Each scene shows the same named points in several views. A view is turned or mirrored, shifted and resized as a whole, has a little noise and may leave points out.
In the rows, zero is written as 128.

Scene 1
View 1
Dapim: [176 125 107 139 142 113 124 159 133 159 102 148 100 125 141  99 144 108
 132  91 149 101 130 103 127 137 105 121 149 101 119  97 136 120 135 106
 128 103 112 127 143 102 142 130 138 143 136 141  89 164 117 121 132 150
 115 100 110 126 230]
nozes: [ 94 115 115 122 107 147 159  89 151 108 122 169 157 161 126 128 115 110
 106  77 114 137  95 144 116 109 117 149  88 119 156 111 121 118 139 153
 110 113 115 136 103 153 114 143 186 133 119 140 150 128 108 105 106 163
 118  91 141 147 164]
Livuv: [140 166 117 128 108 111 196 149 137 154 106 115 124 127 121  80 171 121
  70  86 114 185 141 151  97 141  97 135 134 114 174 136 127 143 145 147
 163 109 142 108  84 101 159 140 164 108 152 147 116 164 154  82 138 163
 176  64  95 110 115]
Pera: [120 124 102 181 123 169 149  97 141 121 133 172 149 140 137 140 132 124
 130  96 147 113 101 130 123 106 103 132 139 122 152 110 141 101 140 117
 108 118 118 120 120 124 115 131 163 131 101 141 117 124 119 123 132 149
 137 102 164 131 168]
sugi: [121 144 104 147 110 122 164 122 150 113 136 143 136 156 148 131 144 120
 121  93 145 130 111 115 113 143 107 133 147 122 158 120 128  94 132 134
 123 123 133 118 109 125 125 137 181 117 122 146 133 132 129  97 123 128
 139  84 153 124 149]
Rokon: [128 147 118 101 107  97 166 132 142 132 112 128 120 151 137  95 143 109
  98  86 116 150 120 123 107 149 116 139 120 108 152 127 115 127 130 147
 136 116 136 131  95 127 150 139 178 114 144 145 136 159 127  85 111 152
 131  73 121 127 155]
nabe: [178 132 113 194 125 149 159 151 123 191 114 138 145  87 112 103 165 161
 119 105 162 153 139 132  99 129 107 137 154 113 178 129 133 147 162 123
 147 112 104 100 124  72 135 136 110 145 155 150  75 173 170 133 196 145
 159  94 105 120 171]
mun: [124 138 109 127 114 118 153 117 141 125 124 142 126 152 144 116 138 111
 118  95 131 125 110 114 116 139 111 134 132 110 148 121 121 107 127 135
 118 122 135 131 107 129 138 133 179 123 122 145 134 146 119  97 113 145
 128  85 146 127 165]
Fufos: [120 104 100 172 120 163 129  95 147 112 138 182 153 151 141 154 112 123
 153  93 158  91  91 110 127 115 114 137 128 121 141 102 134  92 135 123
  90 120 104 134 136 137 101 133 166 146 104 141 125 120 104 132 125 136
 104 112 173 146 204]
nim: [147 148 105 133 128 109 150 140 136 139 116 134 105 140 146 101 149 107
 114  95 135 121 126 113 120 141 101 124 153 107 135 117 130 110 126 115
 132 115 138 124 117 111 149 128 165 117 125 144 111 156 122 100 115 149
 140  84 130 116 175]
lave: [127 142 116 112 112 110 164 126 141 134 111 136 127 147 133 100 142 109
  96  82 116 149 121 132 107 136 110 140 116 109 153 120 118 130 135 146
 135 112 131 127  99 127 145 138 173 120 140 143 130 155 124  92 116 159
 136  78 118 127 160]
Gotub: [163 136 125 144 106 116 175 159 136 184 106 127 152 108 107  93 158 155
 101  92 141 179 141 137  86 148 123 151 119 114 188 134 113 158 157 159
 154 108 104 109 103  89 137 147 131 142 180 152 102 177 166 112 182 145
 143  83  83 127 157]
Gitel: [127 127 115  87 115  91 130 125 145 125 114 138 113 164 150 109 123  96
 128  86 125 113 110  97 121 152 128 136 115 100 127 114 109 111 117 139
 111 120 129 147 117 141 141 134 182 129 133 144 144 156 105  97  91 145
  97  84 140 136 202]
Bar: [140 147 104 185 109 141 195 158 173 116 136 154 153 142 124 131 158 139
 105  67 160 158 130 143  99 141  95 134 141 146 178 110 149 101 160 154
 146  97 103  87 109 104  97 157 166 126 140 144 103 121 146 101 158 119
 159  93 104 127 133]
sed: [127 147 108 168 110 142 177 122 144 132 133 141 145 136 134 125 153 135
 110  98 146 148 118 134 106 132 101 135 149 126 171 128 133 109 143 136
 135 120 128 109 102 108 130 138 166 118 126 147 116 140 144 104 147 138
 160  86 141 120 132]
Nufu: [149 129 123 121 103 103 162 147 146 158 112 133 146 135 119 101 143 138
 112  85 137 160 129 120  98 154 130 151 109 112 174 127 108 141 145 161
 139 113 107 123 105 113 128 148 151 142 172 150 123 168 146 107 152 138
 120  84  99 140 174]
tarem: [130 139 117 120 110 113 154 121 135 139 120 134 130 144 137 108 139 118
 115  97 130 140 116 116 109 144 118 141 128 106 156 129 112 121 130 139
 125 123 133 131 105 122 145 132 170 123 138 147 135 156 130  98 124 147
 128  82 139 127 165]
galu: [152 133 119 129 116 111 145 129 121 171 108 128 127 120 127  98 146 130
 117 107 134 142 125 113 107 142 121 142 130  97 159 134 108 142 133 131
 132 124 127 131 112 106 156 129 144 132 147 148 117 177 143 111 146 155
 133  82 126 120 178]
Monas: [123 132 120 118 106 116 145 104 123 148 119 130 138 138 134 110 134 125
 119 111 127 140 109 114 108 140 126 144 123  98 163 139 103 128 126 137
 119 136 138 140  99 123 154 129 163 125 135 150 140 164 138 105 129 151
 126  79 154 127 162]
kozot: [117 145 116 105  98  96 166 125 152 121 127 129 135 160 140 114 139 117
 110  89 129 148 114 115 104 158 122 143 120 114 164 132 108 111 127 159
 127 123 134 132  93 133 135 142 186 116 143 150 150 149 130  85 115 133
 127  75 137 130 146]
bofo: [127 136 113 144 101 116 158 124 146 130 135 136 145 148 138 132 140 136
 131  98 156 139 113 106 105 156 123 143 136 119 171 132 114 105 132 146
 124 126 122 123 107 121 125 140 168 128 140 150 133 144 139 105 142 120
 128  87 149 130 156]
Vefe: [112 130 116 119 105 118 139  87 124 139 130 134 139 148 143 127 127 123
 130 119 133 127  98 104 113 141 130 147 127  99 163 141  99 115 117 135
 106 144 143 147 100 137 150 126 176 122 127 152 154 155 130 104 118 144
 120  81 180 129 163]
Pibof: [127 122 119 123 105 114 150 120 144 134 121 144 145 148 132 121 128 128
 124  91 137 135 112 113 109 145 127 147 112 111 157 121 109 122 133 148
 119 121 116 134 111 128 124 141 166 138 144 150 136 154 127 109 128 138
 110  91 136 138 179]
View 2
sugi: [127 135 103 134 144 135 119 105  98 119 117 142 140 134 155 134 140 134
  80 133 150 134 119 107 125  87 135 144 113 133 126  97  99 121 137 106
 129 135 121 127 114 106 149 128 106 140 112 153 117 147 143 133 132 141
 143 102 117 160 148]
nabe: [143 158 114 102 103 119 113 139  74 116 135 158 135 136 123 124 147 138
 138 140  97 104 118  88  67 101 109 163 117 132 136  77 114 129 121  62
 102 184 127 160 165 164 132 115 117 140 109 128 128 141 131 152 122 131
 122 118 177 131 144]
galu: [122 146 130 130 124 123 135 120  97 117 131 140 145 130 137 149 132 136
 112 149 112 108 122 105 112  87 112 146 109 113 128 101 110 126 123  87
 116 150 123 135 137 141 133 144 117 152 102 127 120 147 137 145 130 148
 115 134 134 124 129]
lave: [118 123 118 146 129 126 135 123 112 110 123 145 155 132 148 144 132 117
 103 152 144 126 121 114 117  86 115 137 119 120 130 108 110 109 130 114
 128 122 130 120 127 123 137 132 124 146 105 134 108 151 143 132 129 144
 138 132 112 137 130]
Gotub: [125 125 110 130  95 123 128 135 105 107 139 153 158 147 118 133 154 122
 134 154 109 114 121  95  71  88  89 150 123 132 126 100 119 110 121  92
 115 168 132 154 168 171 133 130 124 151 118 134 119 130 141 158 129 152
 115 138 162 137 128]
Bar: [135 123  75 121 117 136 106 125  91 108 124 160 146 148 141 111 160 113
 110 132 150 140 114  96  79  94 120 152 125 161 130  83 103 106 140 109
 124 152 135 145 142 133 148  97 110 126 117 165 116 132 148 139 122 130
 159  96 152 180 158]
Nufu: [112 119 118 143 115 132 137 121 105 104 136 145 159 145 130 145 147 124
 117 157 118 125 125 105 101  91  94 151 110 128 121 106 103 113 129 116
 114 147 123 133 152 151 130 138 113 151 111 144 119 128 150 152 129 159
 115 132 149 142 132]
Livuv: [128 122  93 131  96 115 126 138 126 121 131 155 162 136 141 132 144 103
 115 148 144 117 110 100  76  65 110 131 141 131 137 104 135  95 121  81
 147 147 150 152 138 142 144 127 142 153 112 134 101 156 133 142 131 144
 144 156 113 138 109]
sed: [137 140  97 123 131 129 112 118  94 118 118 150 139 135 145 124 144 134
  93 131 142 128 115 103 100  89 130 146 120 137 129  92 112 118 128  89
 127 149 132 142 125 121 150 121 114 141 116 148 117 152 135 135 131 137
 144 103 129 156 146]
nozes: [129 111 130 159 157 132 124 114 109  89 102 142 148 134 142 134 137 128
  85 149 156 150 133 131 126 116 120 142 111 119 120 112  98 113 118 152
 107 100 131 107 127 111 138 125 111 143 129 129 112 151 139 110 133 135
 148  94 109 142 164]
Fufos: [135 147 137 132 171 141 114 105  67  99 106 139 124 129 148 132 136 151
  89 136 129 142 133 119 140 132 136 161  89 122 123  87  75 142 132 129
  88 124 105 106 124 108 135 119  87 128 112 139 130 145 143 117 124 125
 138  65 143 148 185]
mun: [124 138 120 139 147 132 128 110  97 115 118 139 144 129 155 144 130 132
  87 143 142 129 120 113 133  90 132 142 110 120 128 103 100 122 134 108
 125 126 120 117 114 109 140 133 109 143 103 143 116 153 143 129 129 143
 137 112 113 144 142]
Dapim: [115 163 137 117 134 136 134 131  65 117 135 147 137 119 158 155 118 119
 142 155 105 110 120 101 129  96 125 164  98 110 148  75  88 136 148  89
 111 140  95 105 127 129 119 119 103 124  64 135 123 146 151 135 105 131
 132 125 150 125 138]
Gitel: [ 98 135 135 154 156 140 147 102 100 112 124 131 152 125 163 167 119 124
  92 157 137 129 125 119 165  87 124 144  97 111 126 107  82 122 148 128
 125 107  99  91 103 100 130 146 100 141  82 151 114 145 158 132 126 153
 127 126 106 140 131]
Rokon: [113 122 115 147 128 128 138 119 117 113 125 141 159 132 150 149 130 115
  98 153 145 125 120 114 121  77 118 135 120 120 129 111 110 107 132 111
 135 125 127 120 122 120 136 138 122 149 102 140 107 149 144 137 132 151
 134 140 106 140 123]
nim: [122 151 117 124 136 131 129 123  88 125 126 145 144 122 160 146 123 120
 110 145 132 116 113 104 127  81 134 147 111 118 141  90 102 122 141  88
 132 135 115 119 110 113 136 126 115 135  85 142 115 155 142 133 123 139
 141 128 119 137 131]
Pera: [146 147 120 125 159 131 106 115  76 107 105 145 123 127 150 122 135 146
  88 128 141 135 124 116 119 120 144 153 107 126 129  86  95 133 126 108
 103 131 122 122 123 107 142 113 102 131 120 134 121 157 132 116 128 120
 150  75 131 145 176]
Pibof: [115 127 126 147 141 136 132 109 100 103 123 140 147 137 139 147 137 136
  95 149 130 132 128 113 128 101 114 148 105 122 120 108  96 121 131 123
 111 130 117 119 132 127 135 137 104 147 110 143 121 138 147 140 130 151
 121 112 131 146 147]
View 3
lave: [ 72 153 150 122  85 127 134 125 140 164 136 128 120 141 115 160  95 103
 128 119 142 115 120 150 150 138  98 112 152 134 106 119 168 111 129 122
 104 115 125 164 135 138 135 138 117 133 150  95 153 120 133 140 137 129
 110 143 144 152 131]
Nufu: [ 51 123 149 117 105 140 133 120 161 168 122 162 183 134 105 168  56 106
 165 145 100 106 135 138 155 146 132 125 164 125 123 123 151 108 127 130
  74 126 147 144 136 162 145 133 140 124 157 103 154 103 140 132 148 141
 124 169 153 163 145]
nozes: [ 98 150 175 105  77 151 107 116 119 173 145  76 111 136 109 158 113  98
 126 152 157  93 134 125 135  91  52  97 116 122  87 144 132 126 169 141
 108 125 116 127 126 145 101 171  85 102 158  89 160 108 131 141 123  95
 104 167 135 164 143]
Livuv: [ 64 139 147 131 117  78 141 115 134 166 156 189 121 139 115 181  63 119
 129  85 151 168 141 184 181 154 125 124 181 141  97 117 175 111  97 104
  92 119 114 187 111 158 140 106 158 177 152 106 164 104 146 139 167 154
 117 116 164 153 106]
Pibof: [ 76 144 155 108  88 156 119 125 146 162 118 118 150 126 106 152  94  98
 149 158 112  80 122 127 121 129 104 121 151 138 111 125 145 113 144 131
  98 125 129 141 139 139 132 148 108 112 140  97 152 114 144 137 126 116
 118 178 135 161 148]
nim: [ 75 151 136 110  97 124 141 131 146 140 116 114 115 123 122 141 106 103
 122 112 113 106 107 152 108 147 124 128 158 166 117  99 168  79 117 120
 143 118 121 191 131 120 142 130 125 152 119 113 133 136 135 153 123 110
 100 152 142 145 116]
sed: [ 95 135 160 101 132 113 116 111 124 150 135 138 117 112 105 144  91 108
 141 126 110 121 141 150 112 127 108 128 174 174  92 124 127  99 118 125
 120 140  90 174  98 144 113 127 131 152 117 125 151 111 166 148 137 109
 109 158 155 167 116]
Fufos: [ 99 125 163  74 105 170 106 116 132 148 115  50 138 100 115 121 117  98
 142 178  85  61 127 105  65  94  86 124 115 154 108 133  99  91 169 154
 146 142 118 137 114 131 102 172  94 104 119 122 134 122 143 155 107  51
 101 204 133 174 136]
Monas: [ 78 165 145 116  85 143 110 121 146 160 108 128 133 106 119 160 101 112
 138 155 139  95 114 141 111 141 125 143 167 131 106 126 158 133 136 109
 106 108 125 150 119 124 145 132  99 131 136  94 164 108 158 134 134 128
 120 162 107 152 127]
Vefe: [ 95 186 146 112  79 159  95 122 139 154 101 116 118 100 116 151 120 107
 136 171 143  72 107 134  90 133 111 139 167 148  98 131 153 141 145 108
 112 109 113 145 118 110 137 140  78 120 123  88 167 115 171 135 123 123
 117 171  92 150 135]
Gitel: [ 74 178 139 122  48 172 137 140 156 150 101  92 127 145 110 137 125  85
 131 146 120  59  86 128 118 142  99 111 141 144 123 106 180 102 145 127
 115 111 144 160 169 109 148 157  88 103 140  78 138 143 123 139 100 123
 105 166 126 142 153]
galu: [ 54 140 133 114 100 134 126 120 162 156 109 143 157 105 131 163  75 119
 143 140 115 111 120 150 116 154 153 153 166 129 123 114 158 113 125 115
 110 109 144 163 115 136 162 127 130 148 142 108 154 109 147 140 149 121
 119 162 122 154 115]
kozot: [ 88 172 160 129  84 139 121 123 133 159 124 146 118 146  88 156 104  94
 145 139 132  91 117 137 143 139  91 105 178 155  93 124 164 118 125 118
  85 122 106 153 146 130 126 138 102 115 134  84 160 117 158 133 125 152
 119 158 138 155 152]
sugi: [102 160 162 106 110 128 116 119 124 145 127 119 106 125  98 136 113  96
 139 137 115  94 124 140 109 128  92 113 171 180  90 120 137  99 124 125
 120 138  85 169 122 128 109 137 106 128 112 106 146 124 163 146 119 115
 109 164 147 159 137]
tarem: [ 80 159 147 116  90 138 123 123 144 159 121 131 127 125 114 154  98 105
 136 138 131  98 116 147 124 141 114 125 164 144 106 118 162 113 126 117
 109 117 122 162 129 128 137 135 111 132 136  97 155 117 147 139 131 126
 113 159 130 150 132]
Gotub: [ 39  97 144 115 134 110 136 106 163 173 135 193 198 119 115 181  26 122
 167 132  93 141 157 154 158 154 160 145 176 120 125 127 138 110 112 123
  70 129 148 153 103 179 154 115 172 154 159 125 158  84 146 134 176 138
 132 160 159 173 123]
Bar: [ 90  98 181  98 160  99 132 105 117 157 161 151 136 139  81 145  66  97
 156 114  76 131 163 142 144 119  86  99 168 180  88 124 107  72 112 151
 102 165  80 170 105 176  87 132 162 142 123 138 138 106 158 153 140 110
 115 166 202 181 134]
nabe: [ 44  76 134  89 165 103 128 104 158 156 125 161 192  81 132 161  29 134
 159 128  66 146 158 151 105 144 183 175 169 141 129 121 113  84 117 130
 120 138 144 172  69 175 149 116 183 178 132 159 144  89 161 151 176  89
 123 171 156 176  91]
bofo: [ 88 149 162 110 115 142 109 116 136 151 116 141 140 115  95 142  95  99
 157 158  98  85 128 129 111 135 111 125 179 168  99 124 135 109 128 126
 100 134 102 153 119 134 120 134 114 122 120 105 150 115 171 141 126 127
 120 181 138 165 144]
mun: [ 90 167 150 115  88 138 119 126 134 151 121 115 109 124 111 145 113 100
 128 134 135  95 111 144 117 133 101 120 160 156 101 119 159 111 131 119
 121 116 109 167 127 123 130 135 101 132 123  97 151 124 149 142 122 121
 108 157 132 153 131]
View 4
tarem: [127 150 114 121 122 142 130 135 137 140 115 110 127 118 125 149 118 119
 127 113  86 139 101 109 147 142 131 128 168 155 120 117 142 153 135 103
 143 157 160 129 143 120  80 139 175 133 102 105 147 125 117 121 145 122
 157 139 112 146 130]
Gotub: [123 140 159 102 111 100 146 142 107  95 146 101 119  83 117 164 145 161
 119  92 120 136 127 156 163 105 138 133 160 159 104 116 200 181 124 113
 119 184 157 183 158 134  72 101 193  80  89  65 128 142 102 117 144 127
 104 147 135 102 128]
Pera: [101  89 129 114 154 150 120 140 161 154 140  91 169 122 158 143 119 148
 139 103 100 148  73 123 120 125 135 121 150 131 169 136 142 130 147 118
 129 126 151 111  74 140 107 155 160 150 103 139 155 129 125 138 164 118
 176 124  88 132 114]
Gitel: [131 174  92 162 112 164 117 134 135 150  99 133 108 144 137 149 105 106
 128 132  72 136  91  99 148 172 129 120 191 132 120 118 120 134 142  94
 159 157 156 116 138 114  96 160 175 149 105 102 172 101 108 114 155 117
 179 143  81 162 165]
Monas: [127 147 114 121 126 138 132 126 138 146 104 107 136 103 121 152 121 115
 127 116  74 145 105 105 156 144 124 126 156 154 126 115 138 160 145  98
 120 155 175 119 139 109  68 139 163 129 113 108 145 130 117 129 145 137
 149 142 115 164 138]
Vefe: [127 138 106 130 127 148 123 121 153 166 100 107 144 113 130 148 123 109
 133 123  61 154  98  89 155 147 126 128 151 150 127 118 124 156 151 101
 115 149 181  95 129 104  72 149 153 141 130 118 156 128 116 132 151 142
 167 146 105 187 137]
Rokon: [138 171 107 121 112 147 137 148 134 137 105 113 118 124 110 143 113 107
 119 119  89 134 109 104 145 149 132 134 181 167 106 106 137 152 130 102
 167 162 155 140 157 128  75 140 183 129  95 100 141 122 128 116 126 114
 147 131 119 142 127]
kozot: [146 154 100 132 103 152 135 142 146 148 117 103 126 128 118 142 126 114
 121 122  91 140 110  89 140 137 139 141 178 170  88 109 141 151 137 112
 160 171 167 115 145 134  80 144 173 127 124 103 152 129 125 120 131 115
 154 139 108 163 118]
Dapim: [ 96 159 144 130 145 136 105 126 106 120 137 122  87 117 154 168 114 140
 129 109  77 130  71 156 153 150 131  95 177 109 167 129 144 142 113  88
 144 141 139 162 138 126 117 146 189 155  44  94 152 101  85 115 180 108
 186 154  97 100 165]
nozes: [126 126  93 145 117 164 142 163 166 146  98 122 182 142 130 132  98 122
 130 114 122 140  99 108 123 154 124 140 172 143 135 124 148 125 176 114
 153 145 146 111  82 129  87 156 163 121 132 122 167 120 141 131 131 121
 141  95  79 150 133]
sed: [120 112 134  96 138 135 130 137 147 141 152  78 141 107 134 146 135 140
 128 103  99 142  95 118 129 108 148 130 154 164 125 119 151 150 124 119
 147 149 160 131 126 150  92 136 174 138  95 122 131 142 126 129 146 113
 163 139 123 129  92]
lave: [132 153 107 124 118 149 142 148 138 133 111 115 135 126 119 144 110 117
 125 113 105 134 103 113 141 148 131 132 176 158 119 116 144 144 139 106
 162 156 151 140 134 129  81 142 179 123 100 106 147 123 127 120 131 114
 143 120 109 135 130]
Fufos: [ 98  91 124 157 138 153 108 137 162 156 138 106 162 134 174 148 119 157
 140 113  97 150  71 128 124 135 134 115 160 105 167 142 148 122 161 114
 120 134 151  99  61 132 123 161 155 147 119 124 184 119 104 137 183 121
 187 130  58 143 150]
mun: [126 142 108 126 126 153 123 135 148 151 119 103 130 124 135 145 118 117
 130 118  82 141  90 103 138 144 135 127 169 149 127 119 132 139 133 105
 151 147 157 117 127 128  93 151 171 149 101 119 151 121 122 125 146 115
 174 136 100 149 126]
Nufu: [131 151 132 136 100 121 139 143 121 114 131 113 116 106 123 159 134 145
 119 106 109 135 116 137 157 129 138 134 176 152  98 115 180 164 136 110
 131 186 159 157 149 129  80 120 185  95 105  69 153 129 102 116 145 123
 126 147 110 128 146]
Bar: [122  92 144 108 120 131 136 162 149 125 185  69 139 120 143 140 149 170
 126  97 136 136 100 136 110  87 161 143 171 166 101 123 183 143 115 136
 170 165 143 146 111 182 110 126 185 118  98 107 140 146 125 122 138  88
 154 132 110  99  75]
galu: [115 153 136 111 132 123 130 123 117 123 117 112 116  92 123 160 127 130
 126 106  80 139 104 130 165 140 124 118 159 147 134 117 154 168 128  95
 115 158 166 152 153 109  74 128 179 120  82  92 137 128 102 122 155 135
 144 151 121 135 143]
bofo: [127 120 127 132 117 138 122 132 150 150 145  90 130 114 140 151 141 140
 127 117  89 147  99 106 141 118 144 134 163 155 104 118 155 154 133 116
 133 167 171 112 127 140  90 139 169 130 121 103 155 135 107 130 152 119
 166 154 104 158 120]

Which points are out of place in each view (at most two, in the order of its rows)? Write none if all are in place.
view 1 -> Fufos, sed
view 2 -> Gitel
view 3 -> mun
view 4 -> lave
